A landscape with many valleys, sampled at points; each row gives a point and its height.
A ball rolls from a point to the lowest of its 2 nearest points, and stops where none of them is lower. Distance is the straight distance between rows; heights are no part of it.
gafek: [ 69  88  98  76  88  80  98  75  90 109 145 109 127 146 107  85  71  90
 136  73  98 122 133  46  94 105 110  81  98  89  99 117  84  66 139 100
  66  92  93 103  66 104  93 126  97  80 102 122 138  88 136  83  88 114
  46  97  75  86  48  98  93  98  63 117 125 100  45 100  79  56]  (h 38.3)
buri: [129  69  92 108 108 101 110 115 105 116  80  77  66 110 112  91 128  93
  73 106  64  81  78 139 101  81  84  77 108  97  90  76  73 102  94  78
  87  94  61  98 135 116 110  89  74  99  76 102  74 123  97  94 129  67
 109 109 106  91 119 110 103 110 125  97  91 112  85 103 102  79]  (h 65.2)
pov: [ 85 107  72 118 108  91 110  68 123 127 101 153  99 115  92 109  76 124
  97  84 110 110 107  99 104  93 106 112  97  92 117 113 106  74 113  60
 143  94 103  80  77  93 100  98 111 141  77  99 120 139 101  98  85  99
  88  81  78  98  84  89 114 111  52 119 104 116  91  70  93  85]  (h 44.5)
dolot: [102 106  94  90 109  90  96  76  86  84 101 130 124 105 115 100  91  74
 108 134 102 102 129 124  76  83  80  94  63  88  89  96 118  58  71 106
  69  82 115  91  83  59  82  76 114 123 109  88  62  61 126 109  68 117
 152 109 110 120 104 117 123 147 148  55  90  81 130 124 106 104]  (h 57.0)
tudo: [106 104 140 115  67 136 101 128  98 105  99 110 118  75  70  76  90  89
  86  74 140 101  84  73 101 127 113 112 101  84  93 112 108 131 125 131
 114 142  88 179  95 174  99 106  89  86 100 118 130  93 102  78  67 122
  96 120  90 142  82  75  80 111 102 113 127 120  60 111  85  78]  (h 20.3)
Vuni: [ 93 145  94 133 124 115 108 124 104 109  88  84  87  36  67 115  92 114
  59  91 135  97  77 109 104 113 104 138 114 126 110 112 132 156  83 129
 143 128  84 143 109 102 120  74 100  90 120  96 114 123  78  99 119 118
  98 112 118  97 126  80 113  96  90 108 121  63 118  93 109 131]  (h 53.4)
gare: [100 113  84 107 113  91  98  93  86  92  83  78  93  88  98 123 119 104
  90 109  93  91  94 109 105  98  90 114 102 116  88 113 126 102  65 103
  86  86 108  95 119  64 101  99 114 104 100  83  81  96  91  98 137  95
 118  87 119  90 125 103 107 100  99  94 110  70 154 109 121 122]  (h 36.7)
rigo: [115  87  79 101  94 105 115  81 100 119  94 120 114 141 134 103 110 101
 117 126  81 114 111 123  91  99 100  76  89  84 110 109  84  47 101  63
 109  92  88  40  80  92 100 114 136 126  97  91  96 126 103 125 103  65
  91  85  91  93 100 121 117 110 116  57  66 109 139  96  98 113]  (h 29.5)
bul: [ 96 146  98 138 123  98  96 100  96 112  73  96 117  54  82 127 100 110
  77  87 140 115 105 103  93 114 102 124 100 115 105 111 146 128  88 121
 119 112 104 125  87  76 108  71 123 108 111  78  83 109  85  78 104 127
 105  92 116 115 112  85 125 110  91  87 103  65 123  88 110 132]  (h 48.9)
bevu: [ 87  75 104  56  90  84  89  66  73  67 131 106 101 143 125  98  90  89
 146 109  77 105 141  67 106  91 100  90  96 100  87 109  86  72  88 106
  43  59 127  64 107  85  97 120  83  81 120 102 107  72 132 124 116 106
  83  98  93  86  83 105  79  84  97 105 111 104 104 111 104  95]  (h 29.3)
Nuza: [ 87  96 112  85  69  94 103  90  80 102 133 115 129 117  92  91  72  83
 126  71 124 118 126  47  97 115 106  98  95  92  97 119  99  91 131 126
  74 103  97 131  74 119  94 135  99  75 106 109 137  72 123  75  85 126
  60 101  83 107  51  89  85 105  74 122 126 104  59 105  79  74]  (h 32.8)
nogif: [116  96 111  86  98  91 110  97  82  99 108 117 125 109 119  81  90  78
 105 111 112 111 127 114  65  90  97  66  72  78  79  79  96  63 116  92
  72  89 108 120  70  85  94  96 104 100  73 104  85  48 122  88  46 113
 131 114 114 110  76 106 110 144 128  66  97 108  80 116  91  76]  (h 59.1)
masi: [ 95  95  96  93  95  88  97  94  99  70 113  68  81 119 104 145 115 125
 115  90  80 100 106  71 140  97 110 131 119  99 104 120  86  87  88  75
 101  83 134  84 104  75  94 128 110  87 109 106 123 117  98 128 137  98
  64  60  78  69 100  97  80  71  39 130 119 113 131  96 121 104]  (h 37.2)
duli: [134  78 143 108  90 113  62 157 101 104  83  66 116  64  96  90 107  88
  92  97 127 101 107  75  92 149 121  69 116  95 115  76  97 150 132 155
  93 147  64 120 106 175  99  92  93  67 135 109  79  78  85  80  73  93
  79 114 125 119  83 100  78  55 127  92  95 116  57  86  84 122]  (h 61.9)
gilu: [ 93 114  70 111  99 103 114  72 130 130  99 159 106 125 107 104  84 129
 103 105 102 113  99 118 101  88 104 114  94 105 122 122 110  55 112  54
 168  98  90  61  63  81  93 104 141 149  73  88 118 145  86 119  84  96
  95  84  72  92 100 102 130 113  73  95  87 111 123  80  98 102]  (h 40.5)
Mizep: [ 83 101  90  94  90  85  92  84 116  81 128  85  79 119  93 138 106 126
 117  81  78 101 103  55 151 104 107 133 115  91 117 125  68  89 107  74
 106  83 129  86  95  84  92 129  94  88 108 130 130 133 104 128 136  98
  49  61  63  64  81  95  82  76  22 135 125 124  93  79 108  84]  (h 42.0)
Domu: [100 100 123 102  68 118 105 113  90 110 116 113 127  96  83  84  84  86
 105  69 141 119 104  61  93 123 106 100  92  89  97 116 108 105 137 123
 100 125 102 160  81 147  94 126  96  82  93 116 138  82 111  66  67 127
  83 112  86 126  58  80  88 118  89 116 123 117  53 103  79  68]  (h 26.6)
Geg: [117  98 147 103  93 117 118 131 104  79  92  86 102  63  83  67 106  69
  78 106 110  96  75 129  81 107  85  69  77  78  61  64  87 120 118 120
  67 110  97 143  96 112  86 103  91  76  86  90  71  57  89  74  90 110
 162 130 126 134 109 110 102 133 164  61 112  90  60 122  86  98]  (h 26.3)
tol: [ 97 131  87 125 123 102  89 138 103 116  87  70  83  51  86 116 102 132
  61 104 107  80  73 116 106 116 113 136 133 143 120  98 128 158  89 132
 157 132  75 117 114  98 120  70 101  90 124 101 118 121  83 110 123 100
  81 107 107  85 133  88 101  56  75 131 103  79 123  81 127 135]  (h 55.6)
rin: [118 107 103 126 125 111  92 127 111 134  85 107  94  50  78 108  90 119
  66 106 139  89  84 110  97 119 120 121 121 124 137  84 120 156 108 130
 158 147  67 109 100 128 135  43  75 100 130 109 111 124  88  91  96 116
  76 108 107 108 107  73 107  71  81 124  94 106  75  76 102 110]  (h 59.3)
zife: [115  82 126 106 108 113 131 126 109  90  95  84  59  81  61  79 112  75
  60  86  93  82  50 133 104  89  85 100  87  89  78  95  89 143 100 107
  85 107  72 137 121 132  91  74  66  78  89  93  97  94  86  78 131 104
 136 136  94 127 132 105 103 126 147  92 122  82  74 123  78  88]  (h 26.4)
tafo: [ 98 106  98 121  95 116  91  92 109 127 109 133 111  70  75 119  77 112
  87  74 156 101  95  70  93 119 115 120 100 107 121 116 122 127 125 106
 151 136  91 127  83 135 112  87  74 115 110 117 126 124 102  72  74 128
  59  96  83 112  65  65 101 106  62 146 103 103  57  70  82  88]  (h 33.2)
Pevu: [ 91 115  77 119 109  92 102  79  94 104  88 116 107 110 102 124  98 120
  95 107 108 110 115 117 103  97 100 123  92 112 105 120 138  71  77  85
 118  89 119  90  83  57  95  93 144 130  96  82  94 115  96 106 104 108
 104  71  97 105 118 106 121 113  73  88 109  78 154 101 114 113]  (h 40.4)
Solop: [119 127 112 131 104 101  76  95  97 101  75 111 146  58 102 116 101  92
 103  93 144 131 133  96  81 113  97  98  83  95  98  88 142  97 111 132
  97 109 116 115  77  87  91  67 118 112 108  95  66  73  91  59  62 131
 115  95 120 122  91 103 108 114 122  65  81  88 104  81 102 113]  (h 39.9)
Nema: [108 106 128 116  86 131 105 124 105  99  97 106  99  65  60  90  94  92
  76  76 131  85  82  91 112 126 107 123 102 102 109 114 106 148 105 135
 112 133  77 164 110 173 114  81  72  85 119 106 115 113  93  82  95 118
  97 119 102 128  98  80  89 104 113 122 120 108  75 108  80  91]  (h 13.7)
Nubo: [ 87  86 122  65  95  74  53 119  79  80 108  77 124 113 120  71  93  89
 129 126  62  91 130  74  72  95 121  39 102 102 107  56  71 121  98 151
  46  85 131  47 105  93  88 118 106  92 127  91  67  44 104 100  67  71
  91  92 122 107  72 119  83  75 134 103  48  99  91  94  89 117]  (h 49.0)
Keso: [ 89  98 119  54  95  94 112  86  65  58 126 107 105 118 113  72  82  72
 131 124  88  81 113  97  99  90  83  87  70 108  68  91  94  87  67 118
  41  56 135 100 118  82  93 120  80  82 112  84  92  45 122 116  93 114
 152 126 113 106  96 112  97 113 142  90 118  92 103 132 101 108]  (h 39.2)
firi: [ 84  97  95  91 110  94 142  78 114  67 128  91  63 115  80 111 100 100
 109  82  94 104  85  84 133  82  82 133  77  86 107 124  74  81  82  54
  96  75 127 119 108  93  85 119  71 102  86 117 115 121  97 117 134 103
 116  95  75  69 102  92 102 118  50 112 148  98 112 107  97  73]  (h 42.2)
lesi: [ 77  96  96 102  82  99  95  86 106 121 126 129 110  97  77 110  75 103
 105  56 132 109 100  55 109 119 109 111 102  96 116 125  99 111 129 102
 114 115  99 126  82 140 102 120  76  95 110 120 136 117 114  71  81 116
  47  99  73 103  51  78  95 106  56 146 115 106  43  79  80  69]  (h 37.8)
kanar: [101 102  64  92 104 107 116  74 110  89  88 101  92 140 128 114 114 113
 104 135  80 103  95 116 115  82  78 114  81  92 100 125 104  43  73  58
 114  92 109  75  96  53  81 104 138 121  89  90  83 108  94 138 127  88
 131  94 105  94 129 112 118 116 103  73 106  90 173 135 121 104]  (h 51.5)
gepeb: [108  71 115  82 104 100 114 104  81  73 111  83  82 108 109  84 119  82
 105  93  76  79  84 115 100  92  79  81  92  97  73  93  77 108  82 101
  50  73  88 111 133 112  98 121  66  82  86  86  80  86 108  91 122  88
 129 112 105  95 113 112  96 107 134  94 110 106  97 118  97  84]  (h 31.9)
gibal: [104 102  97 103  94  87  72  78  74  99 101 119 150 104 106 110  81  89
 122 103 125 127 155  86  68 101 117  86  88  98 110 100 129  71 114 129
  85  96 120  89  58  75  91  84 127 119 113  99  96  60 115  81  52 126
  71  78  95 123  68 110  90 107 102  80  89  92  97  90  93 105]  (h 61.1)
dinom: [106 129 112 117 111  97  88 106  99  86  80  91 116  50  92 103 109  79
  87 105 116 100 104 107  90 104  79  94  79  89  78  90 119 119  85 132
  67  98  98 121  98  78  89  75 110  91 109  84  51  69  84  69  99 122
 163 115 132 122 108 105 113 124 154  59  94  60 106 106 100 120]  (h 33.6)
Fezig: [ 87 122  72 111 106  95  93  90 107 100  88 100 104 110 106 125 106 141
 100 107  86 111  95 123 105 109 104 130 113 127 107 126 142  77  89  76
 144  96 121  83  82  53  90  97 171 134  89  81 104 120  80 127 109  98
  95  78  94  92 137 109 118  91  66  91  96  72 171  99 126 118]  (h 36.4)
Kizu: [109 137  99 141 125  97  87 102 110 128  62 111 117  63  91 123  99 118
  76 103 137 120 111 110  90 117 109 116 112 118 127  92 149 125 108 118
 140 131  90 105  75  87 113  55 126 128 102  74  83 121  83  80  86 119
  92  86 107 117 114  91 131  96  85  86  82  88 105  76 110 122]  (h 46.7)
vosut: [ 98  83 130  83  83 105 123 106  82  69 122  96  90 109  92  74 105  81
 109  75  92  91  85  89 110 107  87  97  91  94  83 105  77 114  99 116
  50  80  96 138 113 134 104 137  70  71  92  83 112  74 114  88 112 101
 118 117  92 111  98  99  91 107 116 100 130 110  82 129  80  83]  (h 26.8)
nok: [ 89  78  92  88  92  84  98  86  98 110 112 113 120 144 120  82  91  92
 116  84  86 121 125  89  77 100 120  60 104  72 101 102  84  72 127  77
  71  88  86  86  76 108 110 105 104  97  78 116 108 104 128  79  73  78
  59 100  91  88  64 105 101 105  90  93  87 122  59  94  79  66]  (h 54.6)
Dakad: [116  88  81 111  91 110 110 111 137 148  86 101  71 118 111  88 109 111
  86 111  62  98  57 136 106  85 108  96 137  99 108  85  71  89 116  54
 149 111  62  58 119 118 128  87  94 114  76 126 119 158  92 126 116  68
  88 108  85  78 114 117  93  73 101 104  64 137  79  88 103  93]  (h 63.5)
zazeg: [ 88  99 132  84 101  80  47 121  73  86  93  79 129  78 107  88  96  95
 128 119  79  98 127  78  78 104 111  55  96 107  98  63  87 130  93 160
  53  88 137  67 108  94  90 110 115  92 148  88  52  48  92  88  61  91
 109  95 125 117  78 116  88  72 143  87  52  91 104  87  96 136]  (h 51.1)
Div: [104 145  96 129 114  95  72  88  96 101  73 107 139  47  96 120 105  91
 104  99 136 124 124 106  85 103  88 103  85 102  91  97 141  99  85 127
  82  99 115 109  87  57  94  58 132 110 117  91  53  76  84  80  78 134
 144 102 123 128 107 106 125 125 135  52  82  55 122  97 117 123]  (h 37.0)
kazi: [100  90  90  86 110  91  95  86  78  80  86  77  93 102 114 114 123  89
 116 118  86  81 105 103 108  90  88  98  95 108  83 102 108  97  62 106
  59  75 112  80 134  75  97 111  96  99 105  88  67  81  98 103 131  86
 126  85 115  89 113 109  93  95 119  99  96  83 145 113 117 113]  (h 32.9)
gedig: [101  94  75  95 116  93 109  69  89  91  94 124 105 128 121 110 107  87
 102 136  95 102 120 120  98  78  79 109  65  94  94 117 111  48  67  76
  80  79 113  80  96  58  84  90 122 126 100  84  78  90 115 117 103 100
 135  99 110 106 123 114 122 133 120  67 103  80 155 126 115 104]  (h 54.5)
Nuzas: [ 89 113  74 124 104  99 102  76 115 134 103 159 113  91  81 113  70 119
  95  79 144 117 107  87  82  98 108 106  91  93 121 111 124  81 131  72
 146 108 103 107  74 107 100  87  92 143  75 109 116 121 104  74  59 121
  77  84  78 109  64  85 116 126  57 135  93 112  57  67  86  75]  (h 47.5)
Kuvu: [ 87 125  85 112 104 104 114 124 110  81 102  55  68  74  79 124 109 123
  79  81  95  77  68 106 124 105 100 144 128 125  99 113 117 138  81 100
 130 110 102 128 131  95 102 109  97  83 115 102 126 119  85 117 136 103
  84  98 105  67 132  85  85  79  69 135 129  77 138  95 120 129]  (h 25.2)
sanun: [ 93 112  89 104  99  94  98 112 105  71  94  41  78  97  97 142 124 129
  97  92  81  80  81  92 133 105 107 134 134 117  92 112 104 114  90  82
 113  95 119 105 128  77  95 118 115  80 114 102 114 103  83 125 143  98
  76  74  93  62 121  92  77  64  63 138 115  98 151 101 131 125]  (h 31.2)
Nuz: [121  59 109  97 106 107 115 124 117 113  89  69  40 108  87  74 129  89
  63  85  77  78  55 148  99  66  77  78 106  91  79  75  56 111 101  79
  83  91  63 121 142 126 104  77  47  86  75 115  95 126  95  98 123  76
 118 138  90  95 139 114  96 121 135 101  98  99  55 122  94  70]  (h 66.8)
Supap: [118  82  91 117 107 100 109 108 107 115  92  88  76 110 100 107 120 103
  84  94  79  86  88 123 111  94 101  97 121 100 110  89  89 112  94  81
 111 103  71  86 123 113 119  88  75  95  86 103  95 132  99  92 117  82
  86 100  97  90 109 100  93  90  90 115  98 119  88  89  99  90]  (h 63.7)
zofom: [121 108 125  85  90 101 104 117  87  97  95 107 139  86 117  68  95  72
 101 133 119 117 133 126  58  91  93  50  70  73  70  47  85  71 115 100
  75 101 123 119  66  74  83 100 103  95  76 113  75  29 108 100  33 108
 153 123 135 113  87 114 121 145 149  58  88  99  69 121  96  88]  (h 60.9)
Lim: [101  95  93 116 107 101 101  89 117 136  95 135 101 102  90 100  84 109
  85  82 115 110 101 111  80 101 115  90 102  90 115  90 107  94 122  75
 132 112  86 103  88 120 118  78  86 120  73 107  99 135 112  76  68 100
  81 101  88 101  80  89 112 122  87 117  84 127  55  76  88  73]  (h 50.1)
fiso: [104  89 121  99  83 109 116 118  94  92 108  96  90  92  77  88 106  87
  92  70 105  82  87  96 118 121  94 108 104 100 104 114  90 136  99 120
  77 108  78 143 123 158 114 113  71  74 108  92 119 108 105  82 110 103
  96 113  93 118 101  88  88  97 107 118 127 114  78 112  78  89]  (h 20.5)
bobog: [ 81 147  79 131 124 102 102 110  94 105  83  70  87  50  77 124 109 114
  69  90 115  99  83 108 104 113  98 129 111 125  95 114 136 137  76 119
 116 104  95 127 109  80 111  86 122  93 113  85  94 111  81 100 128 107
 104 104 124  96 132  87 117 101  87 102 115  46 141  95 122 143]  (h 51.3)
lev: [103  86 104  78  91  83  94  93  77 103 113 109 126 124 122  81  89  84
 117  93 106 114 139  97  67 100 111  64  93  80  91  87  97  79 124  99
  70  90  97 102  74  99 104 109 108  90  80 111 101  66 124  83  59  98
  93 101 107 105  62 103  98 114 109  85  95 118  64 100  85  75]  (h 56.9)
tuf: [105 124  94 132 129  97  86 133 110 132  87  98  85  64  89 116  98 133
  68 114 114  87  80 112 100 113 125 126 135 138 138  87 124 153 106 130
 164 138  73  89  93 104 123  56 101 112 115  92 120 122  92 102 103 105
  74  96 103  96 129  83 105  51  62 120  84 101 101  70 122 123]  (h 57.4)
Baz: [ 79  92 114  45  86  88  94  77  69  61 128  99 101 131 120  86  81  84
 151 114  77  87 132  73 104  91  97  93  84 119  72 101  92  85  71 121
  40  52 150  75 125  89  94 126  81  75 131  88 102  53 123 130 108 110
 113 112 106  89  94 112  77  81 123 114 112  95 110 121 108 111]  (h 34.4)
kam: [126  86 145 105  77 129  71 150 101 110  80  69 134  68 101  77 111  80
  99  97 146 114 109  76  84 145 117  53 103  86  99  66 103 134 147 140
  97 164  84 129  90 160  93 108 101  68 107 126  97  72  88  73  51  99
  83 115 133 119  74  96  77  74 119  84  99 121  41  82  87 109]  (h 60.1)
fenil: [ 90  78  91  78 100  89 102  58  85  74 117 103  96 144 128 115  99  99
 141 118  75 113 139  80 114  91  99 103  95  85  99 122  78  50  83  80
  62  65 129  60 104  75  97 113  99  95 106 108 107  95 123 136 125  93
  88  81  86  83  96 105  87  92  87  94 112 114 124 109 116  92]  (h 23.2)
Vuri: [ 85  84 105  62 102  83  74  87  70  79 100  91 109 133 137  78  94  89
 141 153  49  75 132 101  91  86 100  69  84 112  86  72  88  83  70 120
  49  67 146  46 127  75  90 100 105 110 131  88  57  58 114 131  91  71
 123  99 114  96  98 120  97  93 161  98  54  87 131 109 117 115]  (h 33.3)
zirud: [109 111 132 105 100 109 105 121  95  75  91  86 106  52  83  84 107  76
  81 100 103  92  84 110  96 110  83  89  84  88  72  90 102 133  90 140
  61 103  89 132 109 116  93  97  93  81 101  85  68  68  88  69 108 112
 159 118 126 130 108 106  96 116 161  71 108  89  88 114  90 112]  (h 30.1)
feda: [119 103  61  97  97 115 128  80 129 118  84 122  94 136 123  99 119  97
  78 135  77 106  76 135 104  81  72 103  78  95 100 112  90  48  96  48
 135 107  80  85  90  70  79  98 133 125  74  82  77 131  93 132 121  79
 138 112 103  96 130 109 130 139 117  66  86  91 155 119  98 104]  (h 47.9)
lud: [114  75 139  94  95 110 128 123  96  84 110  89  74  91  81  68 112  75
  78  89  95  91  68 127  88  96  83  75  85  83  68  82  79 121 111 104
  60  94  84 147 103 128  96 106  75  75  78  86  94  77 102  72 100 100
 142 134  98 125 118 106  99 132 144  80 118  94  61 129  79  83]  (h 21.2)
mobez: [104 110 101  83 101  87  85  74  68  88 105 118 141  96 110  99  78  82
 122 111 116 114 146 103  79  98  98  96  75 101  90  96 127  67  87 120
  68  80 126 105  81  69  87  86 116 117 114  91  85  49 120  95  54 129
 120  99 106 119  83 110 103 125 128  69  96  89 110 109  99 109]  (h 59.2)
rapa: [ 92  80  74  83  98  98 114  58  98  88 111 103  88 157 131 118  98 114
 132 127  75 124 128  87 120  87  91 116  80  70 109 136  72  21  83  56
  97  75 127  60  91  71  91 111 121 119 103 115 111 113 110 163 123  92
  98  77  76  82 101 104 101  96  85  81 112 125 140 116 121  89]  (h 14.2)
lotu: [ 91  72 108  72  92  91 104  84  97  79 123  73  86 139 124 105 117  95
 139  88  66 104 110  68 128  95  92  94 115  86 102 113  52  83  99  76
  57  68 109  79 126 104 102 126  64  66  95 118 101 113 117 115 146  82
  71  79  72  72  84 107  85  77  80 117 114 135  88 105 109  76]  (h 40.3)
kopup: [ 99 112  98 103 109 103 132 108  96  67  96  60  73  89  78 112 117  90
  83  89  92  78  66 105 121  88  85 126 101 104  86 119 104 124  67  94
  87  97  99 121 140  98  91 110  81  85  97  90 104 101  84  99 157 100
 122 101 109  85 128  97  97 106 100 116 135  74 138 125 107 112]  (h 34.9)
kodel: [ 82 103 135  81  88  92  51 121  77  89  98  85 141  75  99  83  93  80
 131 105 102 103 121  51  92 114 119  73 101 113  90  82  90 144 102 174
  57  94 126  97 105 108  95 129 113  73 159  91  77  47  96  89  72 108
  88  98 117 127  69 101  66  60 133  99  71  96  97 105  88 138]  (h 53.5)
Nim: [107 102  91 120 113  99  94 105 108 127  95 110  90 102  95 116 105 118
  83  92  96  94  94 108 105 105 118 111 130 109 127  97 106 122 104  92
 144 119  82  76  95 110 123  91  92 111  97  96 116 136 100  88 104  94
  63  85  89  96 106  90  89  78  64 125  92 121  86  72  97 103]  (h 62.0)
Todu: [ 90 121  94 123 114 113 111  95 112 117 104 141  98  55  65 122  72 114
  73  78 157  93  86  95  96 107 101 135  93 107 114 112 129 126 111  98
 156 124  99 130  89 121 111  81  75 130  97 105 126 120  94  80  77 136
  96 101  93 109  83  67 112 122  62 138 111  89  79  79  86  97]  (h 29.4)
Nune: [ 97  85 115  53  94  88  96 107  70  73 118 101 105 116 133  60  93  79
 127 118  72  82 123 104  81  92  95  58  84 102  73  59  82  93  85 115
  41  67 119  83 113  91 102 130  78  80  99  93  80  42 117 109  79  81
 132 115 120  99  84 115  98 107 145  91  90 109  85 117 102  96]  (h 43.1)
tika: [110  98  71  97  91 115 122  71 127 126 103 130 106 141 127 102 102 124
 111 115  90 122  92 120 109 100  90  98  86  98 109 125  86  34 106  45
 151  95  88  56  71  80  88 110 147 131  88  95 108 140  86 139  99  76
  97  93  78  87 102 115 128 113 102  70  79 111 142  91  96 111]  (h 35.4)
sop: [ 97  75  94  76  99  86  86  80  78  81  99 100 104 128 132 103 113  88
 131 130  70  88 130  95  97  86  99  81  91 102  87  95  95  83  77  99
  53  70 118  53 120  79  96 110  98 109 114  92  78  80 112 113 110  78
 109  87 105  92 101 111  89  88 127  90  79 104 136 108 114 105]  (h 28.5)
Revek: [117 112  91 122 114 104  92 119 124 138 100 124  87  99  99 105  96 127
  83 119  86  98  71 118  92 103 129 109 146 120 141  93 106 125 122  97
 173 127  70  48  83 115 126  76 119 131  90  97 131 147  91 106  91  98
  74  89  85  97 119  89 101  55  69 111  60 121  82  66 106 111]  (h 60.0)
danas: [ 81 119  88 116 122 107 120 107 123 103 110 129  71  58  66 116  80 121
  69  79 135  82  71 112 106  93  97 150 103 116 117 106 116 134 102  86
 162 120  94 120 102 105 113  85  80 118  95 103 139 129  96  96 103 121
 102 101  96  91 107  75 106 105  52 137 122  84  96  84  93 107]  (h 24.8)
gilor: [106 107  78  97  91 105 102  85 126 104 103 105  99 134 121 118 110 142
 116 110  75 107  82 122 110 104 103 119 111 118 116 129 111  56 101  59
 162  96 105  56  72  69  85 108 166 134  86  89 117 131  69 144 113  88
  94  82  76  86 121 109 113  86  85  80  80  96 167  95 115 113]  (h 30.7)
vamu: [112  80  88 101  94  94  90  93  94 101  88  95 106 127 127 110 124  99
 122 136  62  97 114 109  92  94 108  76 107  96 101  94  85  76  92  88
  81  87  97  36 105  93  95 113 119 119 100  86  76 102 102 118 115  59
  99  74 104  97 106 114  98  88 126  70  61 111 143  98 112 118]  (h 22.7)
fefaf: [124  59 103 105 107 110 105 128 127 142  79  95  38  88  85  72 119 101
  51  95  90  76  55 159  92  68  89  91 114  93 100  65  74 112 104  85
 105 107  55 113 131 125 124  54  47  95  84 130 108 144  92 105 107  82
 106 134 102  98 139 114 100 112 127 115  81 107  45 111 100  75]  (h 66.9)
guge: [100 125  87 130 115  92  99  87 107 120  82 124 109 101  95 121  97 123
  86  96 112 112 107 118  97 105 115 120 106 117 121 109 142  97 100  94
 147 107 100  84  71  76 105  86 138 138  92  71  99 128  89  96  96 106
  87  76  90 109 112  94 123  98  66  99  83  94 126  77 106 115]  (h 43.8)
Sezir: [108 135 113 135  98 113  76  95  86 108  84 109 153  56  94 127  89  93
 109  79 166 138 129  69  94 125 112 118  83 105  96 116 148 117 116 141
 117 115 117 138  77 100  88  73 118 110 123 105  90  86  91  55  65 145
  79  92 105 124  82  91  97 100 100  84  93  79 105  83  98 116]  (h 42.7)
Porel: [111  62  90 104  97 113 104 116 134 147  79  96  52 113 100  75 115 103
  75  96  68  89  57 144 102  69  96  92 130  85  98  73  59  92 103  60
 119  99  61  93 139 121 133  70  58 106  75 136 109 162 100 118 109  66
  95 129  91  80 128 121  95  96 108 108  76 134  54 108 102  76]  (h 65.4)
luguk: [100  71 109  68  91  95 115  87  84  69 122  79  81 128 120  92 119  88
 134  88  73  91 102  86 118  88  81  90 102  94  80 103  67  92  89  85
  44  59 103  91 134 107 101 129  62  72  95 101  95  90 113 108 138  86
 104  98  94  76  96 103  87  96 105 108 119 122  96 118 101  78]  (h 36.3)
vebe: [112  98  77 114 105 106 106 113 135 147  93 130  72 104 103  90 100 123
  81 118  83  94  62 140  99  92 107 115 137 115 119  86  97 107 120  74
 172 121  61  62  97 109 128  75 107 127  69 105 123 155  89 120 103  91
  97 104  91  84 120 103  99  73  82 107  67 122  88  76 106  98]  (h 61.8)
Gof: [ 80  89 107  84  93  88  97  80 108  89 135  84  88 132 101 112 105 108
 125  71  77 109 109  53 143 104 105 106 121  90 113 121  54  99 106  81
  74  80 109  87 105 109 103 134  66  71 107 132 120 134 121 109 143  90
  49  76  61  73  78  97  83  76  49 130 121 130  70  90  97  75]  (h 44.6)
Dapo: [110 100 103 112 109 107 124 123  99  88  94  67  66  74  69  97 116  89
  71  84  92  69  62 124 115  91  84 121 102 107  98 106  96 139  82 112
  94 113  75 126 137 129 102  89  65  84 100  95 101 108  88  89 144  96
 114 117 107 101 128 101  98 103 118 116 125  80 108 112  91 103]  (h 31.0)
veta: [110 111  58  98 107 103 119  91 140  99  82  96  77 125 103 101 110 106
  62 131  74  94  51 131 104  67  75 118  90  99  95 111  96  76  88  51
 156 115  90  99 101  58  72  85 122 111  56  82  81 122  88 124 140  84
 144 120 106  92 155 102 124 135 105  80 102  72 153 128 105  93]  (h 44.4)
Suba: [110 106 141  98  65 127  72 143  92 100  77  80 149  65  98  66 101  70
 116 104 136 113 122  55  86 127 109  61  99  88  84  69 102 128 136 160
  78 153 103 125  95 139  92 138 107  65 116 116  93  48  84  84  51 103
  98 105 144 123  73  94  74  72 123  84 106 117  65  97  88 123]  (h 58.1)
zov: [ 69  97  87  92  93  82 101  73 112 115 133 123 106 119  84 101  74 106
 118  59 108 120 114  53 115 113 106 103 100  91 114 124  84  81 127  83
  91  91 100 108  77 115  93 125  82 102 103 125 132 122 125  80  96 108
  47  91  65  89  56  91  96 103  52 136 123 112  47  79  87  59]  (h 41.9)
Munob: [101 113  76 108 119 101 116  89 114  89  88  85  78 112  98 112 110 109
  74 111  86  89  78 123 107  81  85 123  99 109  99 110 118  90  72  70
 129 100  99 104 111  63  89  94 110 106  73  85  87 112  87 104 135  88
 128  98 114  88 137  96 114 116  86  94 112  75 146 111 114 100]  (h 40.6)
gelip: [ 91  93  99  97 108  99 146  93 100  60 112  81  67 107  76 109 118  90
  97  83  92  89  71  99 131  81  77 121  88  94  91 117  83 108  74  74
  82  81 111 123 128 103  90 116  68  86  87  94 113 109  93 101 145 100
 123 111  89  83 120  99  97 115  84 108 140  85 115 119  93  86]  (h 38.4)
fupak: [ 95  85  93 107  95  91  90  99 113 136 105 118 108 130 107  86  94  99
  96  83  92 119 107 101  73 105 128  68 121  72 111  96  96  89 130  68
 101 106  75  89  84 126 122  94  99 113  76 116 105 130 120  71  68  74
  53 101  88  99  68 103 106 103  93 101  68 127  44  83  78  73]  (h 52.4)
mil: [ 82 113  76 103 115 104 115 119 125  89 110  90  63  66  82 116  92 129
  70  87 107  71  60 121 115  94  93 152 125 120 113 101 115 135  96  90
 164 124  93 119 118  94 109  90  89 101  93 112 146 129  88 115 116 109
  94 106 103  69 124  85  90  79  52 138 122  86 117  83 118 112]  (h 18.7)
gotog: [ 86  89 123  53  91  85  74 118  68  78 116  83 116 124 140  48  79  81
 133 131  61  78 130  93  75  91 106  35  90 102  87  42  63 107  93 128
  47  78 133  61 109  92 100 129  95  80 109  93  70  33 104 118  76  68
 113 107 134  94  73 121 103  88 147 106  65 109  78 109  95 104]  (h 46.1)
sesug: [ 96  90  76  94  95 100 104  70 109  95 109 106  94 147 120 125 102 134
 123 115  76 116 111 101 124  94 105 116  97  91 114 140  92  36  92  58
 122  82 124  56  79  65  85 115 153 126  96 103 120 123  89 153 117  93
  90  70  73  86 111 105 105  87  74  89 100 118 153 100 115 100]  (h 23.1)
lur: [ 86 108 140  87  69 113  61 136  81  92  92  86 151  81  99  63  88  66
 130 108 118 111 122  40  89 118 120  68 111 102  91  77  95 139 124 177
  69 130 110 123  92 130  92 155 115  58 144 111  95  44  93  95  66 106
  78 100 127 134  63  95  62  63 121 100  94 115  81 112  85 124]  (h 55.9)

Where does a ball stop that starts at each point below?
mobez: vamu
Sezir: lud
zov: mil
tuf: rapa
Gof: Nema
lev: vamu
